A landscape with many peaks, sampled at points; each row gives a point and its height.
From any point a climber steps to the highest of the 4 points nearest to it. It stops when none of these is higher. Distance is the straight distance between rows; heights are no part of it.
K_315: [121 127 152 140 132 109 125 116 174]  height 55
K_858: [117  77  54  99 109  72 135 131 124]  height 508
K_425: [135 197 160 155 126 188  96 135 108]  height 115
K_264: [140 196 175 121 149 113  70 132 156]  height 193
K_237: [ 93 135 130 136 127 180 135 104 110]  height 81
K_750: [144 103 114 147 113 129 161 144 118]  height 332
K_516: [128 191 153 147 123 165  85 130 118]  height 141
K_241: [116 133 156 133 142 106 115 110 172]  height 74
K_116: [125 185 162 124 140 119  72 121 154]  height 187
K_304: [113  71  62  97 115  58 136 124 137]  height 739
K_238: [143 155 180  96 178  77 104  94 191]  height 579
K_4: [134  86  63 104 104 125 154 144  77]  height 364
K_111: [122  82  54 103 105  91 141 133 107]  height 384
K_351: [133  92  68 107 107  76 129 143 114]  height 568
K_242: [139  81  95 112 109 161 168 154  64]  height 164
K_445: [ 98 160 130 133 128 186 113 111 102]  height 44
K_683: [102 111 128 137 127 183 161 108 108]  height 522
K_39: [134 121 156 139 142  95 129 121 170]  height 61
K_367: [150 182 176  83 187  76  88  93 189]  height 500
K_261: [ 99 163 130 135 126 168 107 110 120]  height 98
K_81: [150 205 190 143 137 139  76 139 146]  height 174
K_655: [119 170 167 117 154 101  78 112 171]  height 31
K_784: [136  93 114 137 118 162 177 138  88]  height 527
K_958: [132 137 169 117 160  83 114 112 186]  height 449
K_575: [161 111 120 134 125  75 132 154 140]  height 388
K_462: [123  73 121 122 118 187 183 149  66]  height 645
K_139: [121  81  67  99 114  60 126 135 131]  height 753
K_642: [155 106 107 130 121  79 133 155 133]  height 413
K_539: [139 195 181 111 156 104  65 121 163]  height 229
K_337: [132 118 145 148 127 111 139 123 158]  height 32
K_161: [114 178 145 137 133 141  85 121 141]  height 181
K_775: [147 135 174 112 171  74 119 112 191]  height 423
K_62: [112 178 140 141 128 171  94 122 116]  height 111
K_783: [107 138 146 140 133 123 114 107 160]  height 171
K_687: [143 203 173 161 126 178  94 141 123]  height 100
K_922: [144  89  87 121 106 143 163 150  77]  height 552
K_25: [108  85 131 127 124 196 179 127  82]  height 694
K_923: [131  67 107 113 111 183 180 162  54]  height 631
K_49: [158 126 166 121 159  67 129 126 181]  height 406
K_269: [144 109 127 149 119 111 152 138 138]  height 140
K_799: [134  81 109 124 113 172 179 146  72]  height 608
K_910: [110 119 129 146 122 164 158 110 125]  height 417
K_631: [140 100 114 145 111 150 173 134 108]  height 440
K_283: [114 174 153 131 135 129  80 118 150]  height 183
K_717: [ 91 137 126 129 132 193 126 107  98]  height 80
K_303: [149 103  90 130 107 105 147 151 108]  height 390
K_861: [148 104  92 114 122  58 123 152 131]  height 401
K_653: [103 159 144 135 133 136 101 107 151]  height 163
K_210: [104 133 133 143 125 145 127 106 140]  height 367
K_463: [111 121 130 145 121 149 147 111 142]  height 383
K_247: [165 115 146 127 146  65 131 153 163]  height 374
K_146: [ 95 149 128 135 130 173 121 103 122]  height 95
K_472: [102  95 133 130 129 191 171 117  91]  height 646
K_723: [122 122 143 148 128 120 136 115 161]  height 30
K_317: [146  98  86 128 107 119 149 152 102]  height 379
K_781: [110 158 153 126 141 115  92 108 166]  height 119
K_92: [134  90  65 112 104 109 145 145  93]  height 368
K_926: [109 111 131 141 124 170 161 111 115]  height 460
K_354: [139  81  75 108 109 141 162 151  63]  height 99
K_381: [132 107 125 152 121 139 156 127 130]  height 365
K_262: [139 188 181  93 175  89  76 108 175]  height 382
K_270: [125  83  55 107 102 110 146 137  90]  height 366
K_176: [152 105  99 132 114  90 138 155 123]  height 419
K_149: [150 204 193 172 129 174  98 136 138]  height 90
K_984: [131 196 163 139 131 148  75 137 138]  height 172
K_955: [115  98 124 139 122 178 173 121 104]  height 578
K_160: [144 101  83 117 112  80 130 154 120]  height 459

Where does a climber stop that starts at each point below?
K_81: K_238
K_283: K_238
K_631: K_25
K_303: K_139
K_210: K_25
K_984: K_238
K_111: K_139
K_237: K_25
K_784: K_25
K_161: K_238
K_642: K_139
K_861: K_139

For each start below, name every point that the climber comes to, in order.
K_381: K_631 > K_955 > K_25
K_247: K_642 > K_160 > K_351 > K_139
K_149: K_81 > K_264 > K_539 > K_262 > K_238
K_750: K_631 > K_955 > K_25
K_92: K_111 > K_351 > K_139
K_270: K_351 > K_139
